Each row is a point on a tangle of strands that fork and nearly touch. The rows are in no order.
In the rows, 128 means zero.
Points whose rows are less than 105 apart are linked; no others are. Some points are linked to none.
j12: [152 136 150 196 133 156 117 140 116 187 117 133 163 188 174 127 117  66
 115 127 178 102]
j599: [142 143 144 164 112  89 128  99 172 146 112 154  61 129 131 114 112 127
 107 152 111 160]
j425: [165 147 144 179 149 181 119 137 124 151 120 119 156 152 143 144 120  97
 107 138 159  88]
j194: [133 148  95 113 111 159 134  84 160  93 179 144 143 125  80 131 124 131
 111 140 105 145]
j823: [168 104 158  82 111 129 121  82 134 197 125 145 118 152 188 185  95 110
 101 149 163 147]
j301: [114 124 118  76 100  60 144 126 138 137 133 133  70 110 124 140  96 184
 147 149  85 173]
j193: [ 95 117 149 112 115 148 118  96  72  76 107 148 172 180 214 137 118 114
 154 131 144 140]
j979: [144 213 115 149 101 134 142  80 124 130 117 104 129 178 175 173  98 139
 128 187 119 131]
j537: [152 186 127 122  98 141 130  70 137 127 124  92  91 106  89 148 140 112
 119 163 108 141]
j583: [146 132 145  71 112 130 110  87 106 184 109  98 117 156 172 167 112  95
 125 147 153 133]
j202: [142 116 151 146 124 204 107 100  87 101 101 110 152 133 114 121 145  71
 120 106 147 100]
j802: [157 112 179 154 132 150 115 152  91 156  43  84  94 115 133 131 146 101
 146 122 150 101]
j563: [115 153 124  61  97  97 137 101 101  96 122 132 109 135 168 160 103 149
 157 171  96 146]
j812: [ 90 146 104 121 139  97 121 191 132 117 145  68 146 124  66  92 160 143
 166 106 119 125]
j383: [125 200 101 207 131 143 138 163 109 106 139 122 174 186 154 129  95 141
 136 174 116  95]
j910: [129 132 134 213 145 127 133 109 147 133 121 173 103 155 150  75 115  89
 100 130 133 123]
j974: [134 105 161 134 130 145 122  86 126 107 103 159  79 100 117 123 142 101
 114 128 121 130]
j912: [130 196  99 114 116 155 125 107 115 116 145 111 176 180 172 186  91 143
 130 173 133 121]
j199: [ 82 100 115 150 155  79 154 174  88  85 116 159 124 107 149  84 130 153
 154  99  99 117]
j80: [167 139 116  96 107 176 127  75 160 148 164 125 152 119 105 150 135  74
  97 129 150 126]
j370: [118 115  84 122 140  67 139 136 196 152 182 137 123 131  89  87 134 137
 106  84 126 163]
j7: [142 195 136 138 128 124 131 153 103 145  66  39 104 112 121 154 153 141
 158 166 129 104]
j101: [125  98 148 116 128 163 108 156 115 122 108  88 141  61  66 132 188 136
 145 104 142 106]
j778: [ 84 127 106 101 111 149 124  82 102  42 135 141 136 120 104 117 151 114
 156 122  97 122]
j982: [ 74  93 101 128 156  54 139 140 111 105 115 168 101 135 171  72 114 157
 142  95 100 146]
j645: [152 142 156 229 151 193 134 143 103 102 122 148 164 141 154 129 115 125
 101 155 136  93]
j698: [106  82 157 110 133 117 115 141 119 120 104 111 105  43  77 133 188 153
 148  94 119 128]
j986: [116 139  80 119 126  89 140 148 194 138 193 142 142 157  79 117  93 163
  98 117 107 167]
j420: [102 165 125  75  93  87 117 103 123 141 109  78  66 115 110 131 145 116
 178 135 108 151]
j481: [152 132 160 219 143 152 148 154 124  97 106 172 112 120 141 117 115 153
 100 176 111 116]
j494: [132  91 121 138 159 102 150 198 151 135 162 164 138 126 133 134  97 205
 107 138 118 134]
j34: [106 148 130 138 134  88 119 171 139 152 116  52 111 126  85 101 170 115
 156 106 133 125]
j816: [195 159 115 129  99 164 149 110 185 179 166 128 159 119 116 146 121  61
  95 132 168 110]
j768: [124 163 143  96 109 139 123 117  81  63 116 150 185 178 211 181 111 132
 156 152 133 131]
j372: [135  66 155 130 137 101 127 144 164 145 127 138  93  46  74 129 184 153
 116  90 118 146]
j498: [146 104 136 145 120  92 147 156 187 189 123  89 130  88 105  91 174  65
 126  76 171 139]
j766: [128 205  90 173 129 138 129 139 141 116 143 100 149 176 119 112 110 118
 131 160 114 115]
j453: [120 158 101  83 101 129 128  60 150 105 178 146 129 160 124 142  90 133
 116 152 102 159]
j325: [112  68 110  98 142 109 140 113 133  87 154 189 123  85 121 131 120 195
 114 106  95 138]
j784: [151 124 170 196 126 148  99 117 101 181 109 155 175 194 220 149 109 102
 118 146 185 123]
j667: [180 158 117 125 121 134 124 123 168 208 158 108 150 151 137 168 109  94
 109 140 168 117]
j941: [169  88 148  88 108 184 120  82 127 140 130 125 142  94 103 155 144  74
 103 105 161 119]
j240: [131 130 146 210 145 136 162 172 134  96 113 158  98  97  98  91 142 161
 115 142  95 126]
j314: [118 123 152 164 125 151  89 116  95 141 136 165 189 218 228 131 112 105
 139 134 177 141]
j751: [122 141 120 110  88  75 146 134 173 140 153 115  74 105  81 134 105 181
 122 153  81 193]
j565: [112  88  96  55 122  69 127  86 161 152 161 144 101 112 111 123 119 160
 118  93 107 172]
j548: [149 173 143 199 126 107 139 127 165 140  89 119  67 120 120 100 133 127
 116 168 112 135]
j779: [168 133 137  98 125 147 134 150 152 147 154 117 125  85  76 161 129 179
 106 148 117 138]
j821: [126 110 158 130 133  89 120 171 147 191  95  73 101 113 110 105 171  92
 147  95 162 135]
j585: [183 104 130  97 137 133 128 139 183 204 172 138 146 116 122 160 112 124
  93 119 168 132]
j509: [140 171  99 110 129 181 119 150 131 129 152  72 170 121  64 136 162 110
 132 136 144 103]
j120: [ 88 148 131 139 119 147 112 127  78  74  82  92 111 124 106  96 154  86
 177 121 119 108]
j830: [100  97  95 142 155  83 135 135 151 122 155 151 127 107  92  74 147 134
 117  70 129 132]
j828: [134 101 132 182 168 142 146 188 133 115 168 191 163 134 136 124 103 184
  89 132 120 113]
j381: [133 150 141  75 103 127 113  83 107 156  93  81  85 124 138 151 125 109
 160 153 133 137]
j937: [106 171 121 140 121 123 112  93 121 110  98  82  93 143 117  95 145  71
 157 141 121 128]
j298: [ 92  96 120 108 126 159 115  67 108  54 136 171 148 135 141 118 136 109
 125 106 125 128]
j553: [ 96  96 151 157 146 147 111 135  72 118 115 153 171 192 209 110 111 115
 145 109 156 120]
j678: [122 173  93 203 150 151 138 146 157 115 175 144 162 172 106  92 112 119
 103 135 123 110]
j790: [138 210  91 132 108 145 123 103 152 138 151  88 130 148  92 141 128 112
 123 158 117 123]
j960: [131 164  90 137 129 157 123 136 169 127 174 102 165 132  55 101 165  85
 117 103 138 114]
j837: [136  64 133 134 152 121 135 135 155 114 135 173 112  65  91 119 142 183
 100 104 101 139]
j30: [151 130 144 181 130 116 137  80 173 149 116 176  79 157 171 113 109  92
  93 149 137 141]
j231: [156  90 115 107 129 143 127 123 167 147 156 136 144  73  62 131 175 114
 100  90 148 122]
j217: [ 91  98 151 132 141 139 132 166  52  88  90 124 139 129 163 118 122 119
 172 115 127  98]
j794: [135 127 161 129 147 135 133 179  88 118  88 114 127 118 151 148 114 149
 152 147 131 100]
j643: [ 99 154 105 131 125  83 148 195 134  90 132  94 121 106  84 102 145 177
 166 139  89 128]
j760: [ 98  32 132  96 133 142 106 107  57 113  92 147 159 151 192 101 127 107
 124  65 151 132]
j886: [138 109 124 120 134 146 117  89 153 154 172 178 159 182 173 133 112 101
  90 122 157 145]
j634: [ 84  83  94  80 144  63 120 111 131 126 126 148  98 120 145  95 127 161
 137  85 109 150]
j649: [130 111 109  37 113  98 132  80 153 177 174 130 110 148 133 148  95 133
 114 122 132 166]
j172: [136 159 131  97 121 154 128 154  99  88 147 140 203 160 188 195 103 163
 141 171 129 124]
j235: [170 123 178 131 117 135 114  97 129 166 129 166 138 156 202 188  96 152
 102 168 156 141]
j581: [113  90 148  52 123  78 129 127 115 136 111 126  85  94 144 152 117 181
 157 137 118 147]
j203: [113 193 111 141 130 113 131 180  91 100  92  61 122 131 119 125 140 136
 180 150 108  97]
j333: [101 106  86  79 138 135 135 138 124  81 178 167 173 109 107 138 121 182
 121 111 111 122]
j633: [ 88 116  96 104 153 157 132 162  93  83 160 128 188 131 108 118 131 146
 145 103 124  96]
j596: [107 183 112  70  96  85 132 123 114 108 112  85  97 125 129 157 115 147
 182 166  88 139]
j305: [103  59 155  89 124 123 103 111  76 145  71 144 112 155 209 118 125 106
 147 107 144 132]
j514: [128 123 119 176 161 156 131 145 134 117 174 172 189 163 141 116  98 138
 102 126 144 109]
j324: [166 142 152 148 133 135 127 121 150 162 128 142 110 138 159 166  95 149
  99 172 140 127]
j140: [132 126 131 129 149 100 126 153 144 173 119 127 107 153 153 105 107 123
 132 126 137 124]
j813: [105 125 138 210 159 125 136 159 101 129 126 153 121 158 159  79 113 106
 128 119 136 111]
j237: [118 132 109  87 127  92 118 118 152 165 150 130 104 170 144 124  96 140
 130 134 124 146]
j781: [123 140 137 128 112 154 116  59 121 108  97 129  99 133 132 119 137  69
 127 141 134 132]
j43: [171  69 133 133 157 120 136 159 177 198 157 174 138 104 137 130 117 119
  90  95 175 116]
j697: [112  71 129 110 141 161 107  96 100 109 135 165 162 151 157 119 124  98
 111  89 149 118]
j222: [119 138 139 182 134  99 143 157 168 119 115 128  84 103  86  89 152 146
 128 139  97 150]
j611: [136  77 144 138 170 114 124 155 132 174 125 155 126 131 153 120 118 134
 103 107 157 121]
j35: [160 158 139 178 133 210 110 122  87 128  96  79 171 145 124 139 141  81
 118 126 158  85]
j192: [153 212 115 136 108 132 150 102 113 139  85  63 106 135 152 169 114 143
 142 180 115 116]
j515: [108 131 104  40 107  99 135  86 128  92 169 151 135 150 141 160  92 167
 138 149 104 157]
j244: [104 111  90 113 121  91 152 149 138  63 136 182 117  89  99 117 123 186
 139 124  69 143]
j403: [175  93 150 113 134 168 127 139 155 155 148 142 130  58  76 159 151 151
  85 125 142 126]
j32: [142 109 128  98 119 113 128 139 182 168 154  91 143  71  69 122 187  84
 131  74 156 137]
j75: [ 95  99  90 151 153 120 128 117 141 131 145 143 142 137 113  63 140  81
 115  59 142 128]
j50: [149  84 169  90 108 156 112  77 122 128 103 138  83  70  97 151 154  99
 121 109 135 132]
j566: [166 141 164 144 121 129 127 122 131 183  70  84  65 102 127 137 145 107
 126 143 138 128]
j399: [114 113  92 116 141  81 146 192 169 130 164 147 142 120  90 118 101 209
 111 117  95 152]
j451: [101 172 105 101 113 148 128 129  87  46 130 122 156 137 129 136 133 123
 166 156 105 106]
j822: [170 162 152 145  96 120 137  97 152 167 102  78  67  84  90 142 167  91
 126 141 127 150]
j834: [111 125 153 126 118 134 105 145  80 135  58  60 102 114 108 105 164  85
 171 108 141 109]
j795: [144 178 135 210 128 151 140 151 107  97 140 162 193 187 194 153  97 163
 122 183 121 110]
j433: [120  91 143 126 134 197 113 144  84 102 107  99 162 107  92 124 145 107
 135  94 141  97]
j161: [107 125 114 139 120  94 160 188 117  70 117 148 106  76  92 126 151 187
 165 141  65 128]
j567: [ 91 169 102 142 136 159 139 162  84  52 149 122 190 154 130 114 119 126
 157 135 112  97]
j108: [112 147 108 105  95  75 136 104 178 143 156 114  74 126  67 110 140 135
 137 132  94 181]
j846: [169 148 148 173 124 147 152 139 139 120 108 154 118 128 154 163  96 174
  93 194 105 129]
j547: [149 132 149  98 131 134 139 171 115 136 116 117 118  97 134 167 112 189
 125 164 113 121]
j335: [111  71 153  58 130 113 107 111  92 137  94 131 111 119 165 154 121 147
 148 114 142 130]
j692: [ 84  84 139 152 156 129 133 140  62  87  98 158 128 122 160  76 131 118
 148  84 123 109]
j61: [102 136 108 147 139 141 122 122 139 109 147 103 140 131  77  73 169  74
 138  78 136 117]
j902: [131  50 130  69 139 110 107 134 135 181 123 126 126  88 116 132 160 121
 123  47 159 120]

Follow the links from the first point to the second, and from the first to the third. Name the last point that the two ways share.
j596 / j548 / j298 -> j481
j335 / j692 / j553 -> j325
j192 / j453 / j101 -> j425
j548 / j335 / j583 -> j481
j194 / j314 / j778 -> j425
j697 / j599 / j821 -> j325
j986 / j795 / j537 -> j766
j960 / j795 / j937 -> j766

A fork is a point with three links. Follow the links from the first point to the second and name the forks in between, in order.
j548 / j403 -> j481 > j425 > j325
j537 / j61 -> j766
j837 / j548 -> j425 > j481
j193 / j567 -> j425 > j325
j812 / j751 -> j325

Name the points in between on the shortest way along the links from the first point to the second, in order.
j333 / j30 -> j325 > j837 > j372 > j698 > j101 > j433 > j202 > j35 > j425 > j645 > j481 > j240 > j222 > j548 > j599
j821 / j7 -> j34 > j812 > j643 > j161 > j244 > j325 > j837 > j372 > j698 > j101 > j433 > j202 > j35 > j425 > j12 > j784 > j314 > j553 > j193 > j768 > j172 > j912 > j979 > j192
j790 / j199 -> j537 > j822 > j566 > j802 > j834 > j120 > j937 > j781 > j974 > j50 > j941 > j80 > j816 > j667 > j585 > j43 > j611 > j140 > j237 > j649 > j565 > j634 > j982
j960 / j766 -> j61 > j75 > j830 > j370 > j986 > j399 > j494 > j828 > j514 > j678
j335 / j779 -> j305 > j760 > j697 > j298 > j778 > j451 > j567 > j633 > j333 > j325 > j244 > j161 > j643 > j812 > j34 > j821 > j498 > j32 > j231 > j403
